The views of a scene show one set of named points, each view turned or mirrored, shifted and resized as a whole, with a little noise and some points left out.
In the rows, zero is written as 100.

Scene 1
View 1
<176>: [102 106 104  86 120  79 103  97  83 109  82  95  91  91  94  98  98 122
  94 116  85  95  83  91  84  91 105  70  86  78  90]
<147>: [ 98 100 111 100 115 103 104 106 102  90 104 104 102 106 103 101 102 105
  97 100 103  95 110 108  99 101 109  96  94 102  94]
<78>: [103 110 116  91 127 108 103 104  91  97  97  97  98 105  91  92  90 113
  99  99 102  91  97  97  88  96 111  91  80 100  90]
<225>: [ 80  94 103 115 110 112 137  96  89 120 106 100 102 120  96  86 103 106
 131  86 102 108  97 120  93  79 123  91  79 107 104]
<173>: [ 94  89 111 109 106 107 110 103 107  86 113 109 108 110 106 108 105  96
  97  97 110 102 119 115 113 101 110 105 101 113  95]
<61>: [ 96 100 109 100 114  95 103 104 100 101  98 105  99 101 102 100 104 110
  97 109  95  98 104 103  93  97 108  86  93  97  94]
<70>: [ 98 103 114 107 114 117  93 118 110  90 108 111 110 113 110 100 110 105
  95 102 104  92 122 113  90 109 109  96  89 112  98]
<229>: [112  95 110  90 120  85  94  95  97  71 103  99 100  93  96 117  94 103
  77 109 105  94 110  94 112 106 102 100 105  97  79]
<167>: [ 88  83  99 106 109  88 140  78  83  96 104  91  96 102  88 107  95  99
 113  91 113 114  97 107 122  77 116  99  99  97  90]
<59>: [ 99 104 110  93 125 101 118  93  85  97  99  91  98 106  86  96  88 109
 104  96 105  98  92  98  99  89 111  95  83  97  88]
<110>: [ 69  88  94 130  92  98 132 106 102 129 104 113 102 117 117  95 126 104
 129 104  93 115 104 129  91  83 118  75  93 102 113]
<11>: [ 87  89 103 113 106 103 125  97  99 100 110 104 103 110 102 103 105 100
 113  94 106 107 108 116 110  89 115  98  97 105  96]
<139>: [ 85  82  98 113 102  88 139  80  91  99 110  99 100 105  96 108 103  96
 115  92 110 114 104 111 121  80 115  97 102 101  92]
<204>: [ 93  97 108 106 109 100 107 108 104 101 103 107 104 106 108 102 109 104
 103 106 100 100 112 112  97  99 110  90  95 102  98]
<155>: [ 93  98 113 105 119 118 122  99  93  96 110  95 103 117  92  95  94 102
 112  83 113  99 106 110 106  92 118 103  85 114  94]
View 2
<59>: [ 88  94 106  86 116 106 117 108  85 106 101 105 115  92  84 103  95 127
 108 107 100 106 110  90  93 112 125 126 116 103  90]
<204>: [ 84  96 104  93  99  99 111  90  97  91 113 112 107  98  98 100 106 115
  89  89  90 104  99 106 102 109  98 103 108  93 105]
<147>: [ 77  92 100  95 106 103 110  91  92  98 110 107 112 104  89 106 104 115
  94  96  95 109  96  98 103 107 100 109 116  94  99]
<225>: [100  91 109  67  93 115 128  96  97  94 108 142 122  73 100  92 104 130
  95  87  93  84 122  89  85 113 123 120  79 107 112]
<176>: [100 117 123 106 118  82 118 126  79 103 107  93  81  81  81 101  94 112
 110 116  89 106 118 114 103 122 117 118 123  94  82]
<78>: [ 89 105  95  94 117 101 122  98  86 110 105 109 107  94  78 113  93 120
 109 102  97 112 108  95 104 115 113 125 114  95  83]
<155>: [ 80  85  82  77 109 118 121  78  92 111 105 122 136 102  85 113  99 130
 105  95 105 110 101  78  97 107 116 129 107  99  97]
<70>: [ 81 110  85  99 103 100 118  72  94 106 117 114 103 111  90 119 100 116
  96  85  90 118  96  99 122 109  87 108 109  85  90]
<11>: [ 80  80 106  78 100 111 112  93  94  88 108 118 125  93  99  95 111 123
  88  92  96  96 103  95  87 105 112 108 104 104 117]
<173>: [ 71  79  96  88  98 112 102  82  96  89 112 108 126 112  97 101 111 120
  82  88  95 103  91  94  96 102 100 103 114  97 115]
<167>: [ 81  74 120  77 113 107 109 119  87  96  95 102 124  87  87  90 103 130
 101 113 104  96 110  91  76 113 133 122 120 110 109]
<61>: [ 85 101 108  95 105  97 113  98  92  95 111 104 101  97  89 101 104 114
  94  97  89 104 100 104 104 112 104 108 113  92 100]
<139>: [ 80  67 121  74 104 112 105 110  90  82 104 110 129  88 100  83 111 126
  88 101  99  87 106  90  73 106 123 110 115 110 123]
<110>: [102  98 122  76  82 103 117 100 103  72 119 139 102  73 117  77 114 114
  79  77  77  77 118 108  92 111 105  95  73 101 130]
View 3
<139>: [ 76  90  95  93  90  90 112 114 103  96 129 106 102  99 106  80  91 103
 106  71 103 105 131 103  96 119  89 109  73 113 117]
<78>: [ 98 114 116  94  99 113 110  96 105  94  85 112  83 105 117 104 116  97
 100 110  99 112 111  98 106  79  91 112  94 117 105]
<110>: [ 95  83 113  90  98  81 100  73 108 123 110 103  99 107  70  68  71  90
  89  62  94  98 108  99 120 141 114 115  90 110 103]
<225>: [ 83  99 118  90  94  92 116  72 109 102 116 114  92 108 100  67  84  98
  97  90  88 107 106 109 116 123  97 124  71 123 105]
<167>: [ 80 100  94  89  95 101 110 114 101  86 126 104  99  92 121  84 103 105
 109  84  98 110 134 110  93 104  85 115  78 119 118]
<147>: [ 92 100 107 103  94 100 109 106 100 106  95 113  86 110 104 109 107  99
  95  97 109 102 118  86 101  93  91 100  93 104 110]
<155>: [ 75 107 119 104  89  97 122  92 101  96 114 118  81 114 114  94 100 102
  97 109 102 105 111  94 106 102  86 109  70 114 112]
<11>: [ 78  93 108 100  90  90 110 101 101 106 116 111  92 107 100  89  93 102
  98  86 105 102 120  94 103 115  93 106  78 108 112]
<204>: [ 90  91 106 104  90  91 103 111  98 113 100 107  93 111  92 106  97  99
  93  83 113  99 122  81  98 105  94  97  97  96 112]
<173>: [ 76  93 109 109  86  89 111 112  94 112 109 116  89 116  99 105  99  99
  93  91 116  97 122  78  97 109  89  93  81  95 113]
<176>: [119 111  96  80 113 122  92 103 112  95  74  94  99  83 111  94 117  94
 106  81  95 113 119 108 103  80 101 118 119 124 101]
<61>: [100 102 106  97  96 102 100 103 102 106  88 106  91 103 100 102 105  98
  97  88 106 105 115  91 102  93  97 105 103 109 106]
<70>: [ 92 101 121 110  91  93 109  98  97 119  83 116  78 124  90 117 102  92
  84 105 113  95 105  73 106  94  95  94  97  98 103]
<229>: [ 98 108 102 100  94 113 103 125  98  98  83 105  87 103 113 122 121 101
 104  97 114 106 128  83  90  71  90  97 108 104 110]
View 4
<70>: [ 95  95 107 107 106  89  76  94 107  87  92 100  80  90 116 115  80 105
  83 109  83 123  94 107  88  84  98 114 116  86  99]
<204>: [ 92 102 103 101 111 101  95  99 101  91  95  99  94  91 106 114  87 110
  86 106  88  99  90 101  88  87  85 106 111  93 102]
<147>: [ 98 102 102 101 102  94  94  98 105  86  92  95  92  98 102 103  85 115
  86 101  91 101  87 104  87  81  89 107 103  90 103]
<167>: [100 117 103  86 106 106 125 103  95  84  99  95 103 104  84  86  94 127
  92  97 116  66  76 116  77  73  53  99  91 105 111]
<176>: [118  91 109  87  92  93  93 117 112 111 109  80 136  97  84 103  86 123
  89  98  92  57  69  82 107  93  92  91  99  85  97]
<11>: [ 86 113 109  99 120 105 105  93  93  83  88 103  72  87 111 106  93 110
  86 108  98 103  97 124  72  73  65 113 110 101 109]
<155>: [102 115 120  91 109  92 102  97  98  87  91  91  76  91 105  90  89 115
  77 107 106  94  89 127  78  65  61 119 110  94 109]
<59>: [114 108 115  84  97  91 100 106 105  93  98  85  99 100  91  86  90 122
  83 101 106  73  77 114  87  72  69 109  97  91 105]
<61>: [101  96 104 100 107  97  92 103 105  95  99  95 102  94 100 108  88 113
  87 103  91  90  83  97  90  87  86 103 109  89  99]
<229>: [103  94  91 103  86  82  90  99 119  78  93  97 102 118  86  94  84 122
  90  87  91 103  76 100  97  85 103 103  84  81 105]
<173>: [ 85 108 105 107 118 100  96  89  95  79  84 107  66  94 114 109  89 109
  81 108  93 119  99 121  71  76  76 118 114  96 109]
<110>: [ 78 106 111  95 144 129 114 103  75 111 103 102  99  58 116 134  95  99
  94 125  86  75  99  99  77  90  62  99 140 114  93]
<78>: [119 100 120  90  91  81  86 104 114  99 101  79  96  99 100  92  86 120
  75 102  99  83  81 105  94  74  82 112 100  80 103]
View 5
<11>: [ 97  84  84  90 113 113  89 112 116  95 100  91  85  97 101  98  88 101
 110 110 103 107 106 107  87  86  99 102 108 108 111]
<229>: [114 114 104 103 110 108 105 104  89  92  98 138 106 109 131  95  91 108
  97 100 109  93  95 107 109  67  81 111  87  93  99]
<225>: [ 70  92  74  84 113  89  97 116 121  97  93  68  94  92  80  97 104  84
 121 111 107 108 109 104  92  95 106  95 109 116 117]
<78>: [ 90 118  90 100 117  87 110 109  97  97  90 114 114 102 108 101 103  98
 114 101 116  89 100 100 114  75  87 106  95 101 108]
<147>: [103 101  95  96 111 100  93 109 107  89  96 115  96 103 113 105  89 100
 103 105 110  93  96 106  96  75  92 105  98  96 105]
<139>: [ 93  86  81  87 115 123  99 112 108 104 105  86  93 101 105  78  90 106
 120 108  93 112 110 111  97  84 100  99 101 112 110]
<173>: [110  89  98  94 118 110  77 112 115  92 101 107  83 100 112 107  78 109
 103 112 105  96  98 110  85  78  96 102 113 100 107]
<70>: [108 101  99  97 112  85  81 109 113  82  87 123  88  97 108 127  88  96
  93 110 119  86  91 102  87  75  90 109 105  90 107]
<59>: [ 89 109  86  95 117 101 110 109  95 104  98 100 109 102 106  87 100 100
 122 101 105  99 104 103 113  74  91 100  96 109 112]
<61>: [ 97 100  94  95 103  96 105 108 104  89  89 116  97 100 113 100  98  95
  95 101 110 104 100 102  97  79  90 106  89 102 101]
<167>: [ 93  95  79  91 118 125 108 108 100 108 109  91 102 104 111  70  95 107
 122 103  92 112 116 111 108  81  94  99  97 116 111]
<155>: [ 93 100  84  97 130  97  90 116 113 101 100  94  96  97  94 104  88 106
 126 112 109  93 103 106 102  79  95  99 113 105 120]
<204>: [100  94  97  92 105  98  95 107 114  86  88 111  89  97 110 109  92  95
  94 107 110 101  99 105  91  81  94 106  97 101 105]
<110>: [ 76  74  80  76  89  92  93 110 131  82  82  72  71  87  90 109 103  75
  86 109 103 129 106 101  66 103 111  98  99 115 104]
<176>: [ 83 114  92  93  93  97 135 100  85  95  84 119 113 102 122  81 118  84
  97  91 109 109 107  98 115  81  88 109  67 108  95]

Which points are out of place in each view (at most two, in the order of its rows)? Write none if all are in place.
view 1 => <229>, <167>
view 2 => <155>, <70>
view 3 => <204>
view 4 => <11>, <173>
view 5 => <139>

Scene 2
View 1
<9>: [109  89  91  94 113  96  93 106  92  89 104 108  95 104 103 106  98 102
 104 109 116 102 100 101  90  95  94 107 118  94  99]
<168>: [107  90 114 103 106  94 104 101  94 111 102 110 103 109  94 104  94  83
 106  96 113 110  94 107  86 112 107  72 100  98 103]
<24>: [104  96  98  90 106  95  97  99  99  94  95 106 100 100 101 100 100  99
 105 103 109 106 101 101  95 103 107  98 104  88  99]
<181>: [100  88 105 113 115  89 112  90  92  95  89 107  74 118 109  97  92  87
 100 106 110 101  98  95  84 101  91  83 103 111 107]
<244>: [102  94 103 101 106  91 103  95  96  95  91 104  88 107 101 104  99  89
 104 102 110 107  99 100  94 108 107  85 102 100 106]
<230>: [112  85 115 106 113  97 101 110  89 116 113 117 109 114  96 104  89  83
 107  95 119 107  90 113  76 106  92  78 109  98  99]
<21>: [100  92 106  98 111  94 106  93  99 100  91 109  98 109 105  92  93  93
 103  98 106 106 100 104  89 104  98  92  98  95 100]
<6>: [106  98  90  87 102  93  91 100  99  83  95 101  94  94 100 110 106 103
 104 109 113 106 103  98 102 103 114 104 111  88 101]
<126>: [102  92 102 100 112  94 105  93  97  96  92 107  92 109 106  97  94  94
 103 102 109 104 101 100  89 102  98  91 103  98 100]
<73>: [108  86 108 100 117  98 102 106  93 107 107 116 107 113 102  97  88  91
 105  97 116 104  95 109  79 100  87  90 109  94  96]
<190>: [ 94  94  97 100 115  94 111  83 102  86  77 103  80 114 114  86  94 101
 100 104 103 100 106  93  92  98  93 100  97 100 103]
<49>: [103  92 105  93 111  97 100 100  99 101  99 109 106 105 101  96  93  95
 106  98 112 106  98 106  90 104 100  94 103  90  97]
<97>: [101  88 105 100 118  99 106  98  98 102  96 112  99 114 106  90  88  95
 102  96 110 103  98 104  83  99  88  93 101  96  97]
<118>: [ 99  96  99 104 104  86 109  86  98  86  81  99  72 108 105 102 102  89
 101 109 107 104 102  90  98 108 112  84  99 105 110]
<235>: [105  94  87  91 110  93  94 100  96  81  94 103  86 103 107 105 101 107
 103 110 114 101 105  96  97  95 100 110 117  94 101]
<216>: [100  98  87  84 106  95  95  92 103  80  86 101  93  97 109  98 103 110
 103 107 106 104 108  95 103  98 109 112 107  86 100]
<136>: [103  97  95  84 105  97  94  97 103  91  93 104 106  96 101  99 101 104
 105 100 109 107 104 102 101 103 110 103 104  82  98]
View 2
<136>: [ 96  97  80  89  98  94 112 113  98 106  95  93 116  93 100  98  96 102
 107 125 106 107  96 106  96  97  89  93 103  96  97]
<190>: [ 97 101  86  94 121 108 104  95 101 104  99  85 106 100  96 116 116  94
 119  98  93 109 100 123 111  97  84 109  94  89 112]
<21>: [ 86 101  91  87 104 100 104 100  93 108  89  97 109  99 106 117 100  95
 111 106  92 103  95 104 100  86  89 108 106  95 108]
<181>: [ 88 108  95  87 124 101 101  82  92 104  94  87 105  98 104 126  98  95
 117  94  85  93 107 114 119  80  86 123 103  95 114]
<49>: [ 87  99  88  87  95  96 107 106  95 108  89 100 114  98 108 109  93 100
 109 111  93 101  94  99  98  87  90 102 111  98 103]
<118>: [ 91 103  87  84 128  97 112  91  86 107 100  72 107  93  97 120  99  98
 111 110 110  99 107 122 111  82  90 117  90  92 110]
<97>: [ 87 103  94  92 102 103 100  99  98 105  88 105 109 102 108 116 100  95
 116  99  81 101  95 102 106  88  87 109 112  97 108]
<230>: [ 78 104  99  83  96  93 102  94  90 106  82 109 111  98 116 120  81  99
 111 105  80  88  99  89 104  74  92 115 122 103 104]
<235>: [107 102  82  94 114  93 108 101 104  98 103  85 116  92  97  95  92 106
 111 117  95  99 112 111 119 102  87  98 101  98  96]
<24>: [ 93  99  83  89 102  94 108 107  97 106  94  92 113  95 100 104  93 101
 107 119 100 103  98 105 101  92  90 100 104  97 100]
<126>: [ 89 102  89  89 110  99 105  97  95 105  93  93 109  97 104 115  98  98
 113 107  92 101 101 107 107  87  88 109 107  95 107]
<9>: [102 102  86  93 106  90 104  99 103  97  98  97 118  93 104  97  85 106
 111 114  85  94 110 101 118  99  87  99 112 101  94]
<168>: [ 75 101  93  80  99  92 109  98  80 112  83  98 109  96 112 123  82  99
 107 112  96  92  94  93  96  70  95 116 114 100 106]
<73>: [ 85 104  96  88  94  97 101  98  97 104  84 112 113  99 113 113  88 100
 112 103  75  92  96  91 107  84  88 108 123 102 105]
<216>: [105  98  76  94 109  97 111 110 104 103 104  85 114  93  95  95 103 103
 109 121 106 111 102 115 106 106  87  93  94  93  98]
View 3
<6>: [ 82  98 104 107 108  89 105 102 113  91  97 108 115  88 115 111  90 113
  94 108 118 100  86  80  94  89  91  88 105 106  89]
<118>: [ 86 100 122  99 123  78 105 103 113  79  90 101 120 104 100 101  85  98
 109 109 111  85  89  96 103  82  89  91 118 112 111]
<181>: [ 99 105 123  98 127  89 107 103 106  73  93 102 115 101  98  96  81 100
 104  98  99  84 106 109 112  91  98  95 123 111 110]
<97>: [105 111 122 100 118  97 104 110 107  71  98 104 109  85 105 106  87 108
  92  89  98  93 111 109  99  90  99  90 117 109  88]
<21>: [ 98 109 124 103 116  90 102 110 111  72  96 102 111  87 106 107  88 105
  96  93 102  91 102 106  94  83  94  88 116 109  89]
<49>: [ 99 109 117 104 109  95 101 108 109  74  98 106 106  84 112 112  87 110
  92  93 106  96 103 102  93  85  93  88 114 112  84]
<190>: [ 92 106 127 102 136  85 108 110 117  82  96  99 124  90  93  96  93 100
 101 101  95  89  98 102  95  90 100  88 115  98 100]
<9>: [ 93 100 101 105 113 102 107 102 104  89 101 110 110  87 113 104  86 116
  89  98 104 101 102  91 104  99 100  93 111 101  90]
<136>: [ 87 106 118 107 109  85 102 110 118  84  97 105 114  81 113 115  95 110
  93 104 113  98  88  87  80  79  90  82 107 106  80]
<235>: [ 88  98 102 105 115  96 108 101 107  90  99 109 113  89 112 104  87 113
  93 103 107  98  95  88 104  99  98  93 109 101  95]
<216>: [ 81 100 113 107 119  87 106 110 119  94  99 107 120  82 108 106  96 109
  94 107 109  98  86  82  87  91  96  85 105  95  88]
<24>: [ 91 105 113 104 111  90 103 107 112  81  97 106 112  85 112 111  90 111
  93  99 108  97  95  93  91  86  91  87 110 109  87]
<126>: [ 97 106 120 102 117  91 104 107 109  76  96 103 111  92 105 105  86 106
  96  96 102  92 102 102  99  87  96  90 116 109  95]
<244>: [ 93 105 119  99 113  85 103 103 109  74  93 104 112  97 107 106  84 105
 101 102 111  90  97 100 100  82  90  91 117 116  98]
View 4
<118>: [ 97 101 102  93  73  98 103 105 119 107 106  87  92  95 113 103 108 101
  95  85 111 119  69 106  95  95 101 101 103 110  94]
<6>: [112  94 106  82  85 100 110  99 103  96  92  85 100  82 106 104 101  85
  91 117  92 111  84 105  90 103 105  92 104 114  98]
<230>: [110 114 117  91  95 117  97 110 114  92  75  94 112 108  92 108 104  79
  94  71 115  93  95 107  82  95 112  84 111  94  84]
<136>: [113  98 109  80  91 107 106 100  96  90  98  90 100  81  97 109  97  87
  93 106  93 112  91 105  83 107 103  93 108 111  89]
<73>: [109 109 111  91 102 116  98 115 111  89  81  96 111 108  90 106 101  80
  95  80 109  95  93 107  80 103 109  82 109  91  78]
<190>: [ 92  98  94  94  90  99 100 116 113  97 114  92  91  98  98 101 101 103
  98  87 104 119  67 107  86 108  97  96 104  96  75]
<49>: [110 107 112  85  94 112 100 106 104  89  91  93 104  94  93 111  98  84
  95  87 105 106  93 106  80 105 106  89 110 101  82]
<168>: [113 117 120  88  83 115  99  99 111  97  85  92 108 101  97 113 105  83
  92  67 117 103  95 107  83  93 113  91 114 104  91]
<97>: [102 106 105  91  98 111  98 116 110  91  93  96 104 103  90 106 100  89
  97  78 107 106  85 108  81 105 104  87 109  92  74]
<216>: [104  89  99  82  91  99 108 105 101  93 106  89  94  80 102 104  98  92
  95 116  88 117  80 104  87 112  98  94 104 109  87]
<9>: [107  94 103  88  99 105 105 112 113  92  81  91 105  97 100  98 104  81
  94 111  94  98  83 105  88 103 105  84 101 101  87]
<244>: [105 106 110  89  81 106 101 104 113 100  96  89  99  96 104 106 106  92
  93  83 110 111  81 106  90  97 105  94 107 107  92]
<181>: [ 93 106 101  98  85 103  97 117 126 103  95  92  99 112 107  99 109  96
  96  74 116 108  68 108  92  94 103  94 104  95  84]

Which points are out of place in each view (at most two, in the order of its rows)? Write none if all are in place.
view 1 => <230>
view 2 => none
view 3 => <136>, <235>
view 4 => none

Scene 3
View 1
<2>: [ 87 114 108 102 101  77 107  95  93  99  99 105  87 107 114 102  99  92
  97  94  92  88 111  74 104 103 116 102  76 109 115]
<131>: [ 99  76  94  98 100 113 103  97  99 109  93  97  94 110 114  83  95 124
  99 124 121  94  86  96 114  89  98 101 102  95  95]
<68>: [ 89  96  97  99  87  86 109  97  98 113 110 102  85 109 111  99 106 101
  93 102 108  93 109  82 106 102 122 100  78 117 119]
<89>: [ 98  91 102 103 101  93 110  96  97 104 102 104  88 106 114  93  96 106
  99 108 109  92 100  84 108  91 114 100  85 104 112]
<220>: [108  89 107 102  91 104 108 100 104 111 114 101  93  99 112  95  98 103
 110 108 102  94  88  92 107  62 112 103  90  96 114]
<166>: [101  88 110 103 116 102 108  93  97  94  85 105  93 109 117  85  83 114
 103 115 106  94  89  88 112  88  98 103  95  88  97]
<93>: [ 92  90  94  95  85 106 100  98  98 115 104  95  95 107 111  93 104 113
 100 114 108  92  93  93 109  87 102 101  95 102 104]
<83>: [ 92  91  98 101 101  91 109  94  97 107  99 104  86 111 114  92  97 107
  94 108 113  93 103  84 110 104 114 102  85 109 112]
<80>: [102  82 102 108 115  87 116  94  98  97  91 111  82 108 117  87  88 110
  93 109 118  95 103  78 112 104 118 100  83 109 115]
<201>: [ 83 116 106  97  95  89  99  97  91 101  95 100  96 110 113 100  99  98
 100 101  87  87 103  82 104 101 100 102  86 101 103]
<194>: [105  84 108 108 124  89 115  93  98  91  84 111  85 108 119  83  82 112
  97 111 115  95  98  81 113  98 113 102  86 101 109]
<56>: [ 89  99  99  99  95  91 103  95  94 107  99 100  89 108 113  95 101 105
  97 109 104  91 100  86 107 101 110 101  87 106 107]
<138>: [ 99  85 101 104 105  87 114  95 100 105 101 109  82 108 115  92  95 104
  94 107 116  94 106  79 108 101 124 100  80 112 120]
View 2
<166>: [122  86  86  75 105  79  91  80  99 101  94  78 111 105 126 102 105  93
  79 118 107 102 105  90  96 101 101  95 104  96  91]
<68>: [ 95  94  99  96  99 108 104 101  95 113 107  76 116 109 101  83  97  79
 117  89  85  92 104  95 114  99 101  96 102  84  85]
<201>: [110  82  96  81 107  97 105  84 105 119 109  70 127 103 108 105 111  76
  99 106  88  87  92  87 111  96 108 109 107  80  79]
<89>: [109  89  89  85 102  90  96  87  98 104  99  76 112 108 115  91 100  89
  94 106  97  98 105  94 104 102 101  94 101  91  91]
<93>: [114 100  98  88 102  99  97  90  88 115 103  91 115  95 111  98 109  77
 109 102  97 107 102  89  95  96  99  93 115  99  92]
<80>: [103  87  86  90 101  93  97 101  98  97  94  74 104 115 111  79  87  99
  88 102  98  95 111 102 113 112  99  90  96  85  94]
<138>: [ 96  91  91  95 101 100  97  99  98 101  98  74 109 114 109  78  90  91
 101  96  94  94 108 100 112 107 100  93  95  87  90]
<220>: [ 93  87  92  91  95  97  90  72  94 105 107  86 119 108 118  87 110  69
 124  94  95 111 101  82  89  84 104  92  95 110  84]
<56>: [108  91  96  89 103  99 101  95  98 115 105  76 116 103 106  95 104  81
 103 102  92  96  99  93 108 101 102  99 108  86  85]
<194>: [109  82  83  85 104  83  93  93 101  93  91  73 105 115 119  85  90 104
  77 111 102  97 110  98 108 109 101  91  96  89  93]
<131>: [127 101  91  82 103  86  92  92  84 108  94  95 104  94 117 100 106  89
  92 112 110 112 107  92  88 100  95  83 117 103 100]
View 3
<2>: [ 66 112  80 128  96  97  95  99 105  97  69  87 138  93 110 112 109  99
  95 131  98  82  68 106  65  78  86  89 103  88  93]
<80>: [ 88 119  94 134  85 100 105  92 123  92  87  92 114 115 107  97  89 100
 116 106  84  90  75 107  63  99  76 103 105 117  90]
<89>: [ 82 115  95 122 101  93 101 108 115  92  91  91 126 109 111 101 100  85
 107 118  95  96  76 109  71  92  87  95 109  98  95]
<68>: [ 62 114  85 125  94  96 116 100 109  80  78  80 130 112 105  94 119  89
  91 135 103  84  67 103  74  87  79 105 101  76  86]
<166>: [104 114 105 126 112  94  80 121 121 106 111  98 111  99 127 109  84  88
 120 104  87 111  89 108  72  93 107  88 115 124 110]
<194>: [ 98 118 102 135  90  98  91  95 123 103  93  93 113 106 114 103  79 101
 123 100  79  98  78 109  60  98  84  93 111 131  97]
<138>: [ 78 118  90 127  87  97 110  93 119  88  80  86 124 115 105  95  98  93
 108 116  91  89  69 110  67  96  71 104 104 102  88]
<83>: [ 76 113  90 130  96  99 106 104 116  89  90  87 113 112 111  94 105  95
  98 119  94  90  77 108  72  96  89 105 103  96  95]
<201>: [ 72 111  83 131 118  98  85 121  99 101  86  88 126  83 128 114 118  97
  85 129  97  89  81 101  77  79 120  87 106  86 109]
<131>: [ 99 115 112 112 124  94 106 135 126  81 136  92  94 129 129  79 101  63
 108 108 101 118  93 111  93 111 106 113 114 104 107]
<220>: [ 87 113 110  95 122  73  97 122 115  93 108  92 146 115 114 100  99  52
 116 127 116 120  77 117  80  87  80  84 119  85  95]
<93>: [ 84 113  99 112 122  91 106 130 116  84 114  86 113 117 122  87 113  69
  96 126 109 107  86 107  90  98 104 106 107  85 103]
View 4
<131>: [ 97  99 100  99 108  78  83  90  87 121  88 106  96 107  97  76  86  77
  91  93  56 103 111 106  81  98  79  81 120 100 127]
<166>: [107 104 105 107 108  90  99 104 107 121 108 103 107 102 111  83  96  81
  91 107  64  98  91 125  78  84  89  82 117 123  99]
<201>: [108 126 108 111 104  99 113 109  89  99 111  94 105 124 114 103 106  85
  85 102  95 118 110 109  92  78  76 109 108 111  99]
<56>: [101 119 111 100 103  95 110  97  91 103 112  99  98 121 103  99  99  85
  96 101 102 113 117 104  96  81  84 103 110  98 100]
<89>: [ 99 114 110  92 104  92 104  99  95 109 115 103  99 111  98  91  95  86
 106 102  96 101 116 111  93  76 100  99 107 103  93]
<220>: [ 91 107  99  91 117  91  94 120  75  99 104 112 117 105  79  71  89  82
  99  85  70  85 121 104  91  67 112 106  91 110  94]
<194>: [102 105 118  94 101  90 102  86 121 133 121 103  96 100 111  90  94  85
 111 114  90  95  97 129  87  81 103  78 121 110  89]
<93>: [ 98 115 101  97 109  90  95  99  70 101  93 104 103 117  90  87  93  81
  91  89  76 109 124  95  92  84  84 101 106  97 116]
<2>: [102 130 117  96 100 102 122 104  99 100 129  96 103 121 101 102 105  89
 108 108 121 107 119 112 101  67  99 111 100 102  76]
<80>: [ 98 107 121  89  99  88 106  78 116 126 123 102  92 104 104  94  93  87
 120 112 107 100 110 121  95  81 103  84 115  97  90]
<68>: [ 96 127 117  87 100  96 112  91  83  99 116 100  95 123  92 101  98  90
 112 100 124 110 135  99 106  73  98 112 101  87  93]
<83>: [101 117 115  95  98  89 106  81  95 111 112  99  90 118 100 101  96  85
 104 106 107 115 119 107  96  86  83  93 114  91 103]
<138>: [ 94 115 121  85 101  89 106  85 104 116 124 101  96 110  96  96  91  87
 120 107 113 100 120 111  97  75 104  94 107  92  88]

Which points are out of place in each view (at most two, in the order of its rows)? Write none if all are in place.
view 1 => <2>
view 2 => <89>, <220>
view 3 => <131>
view 4 => <201>, <83>
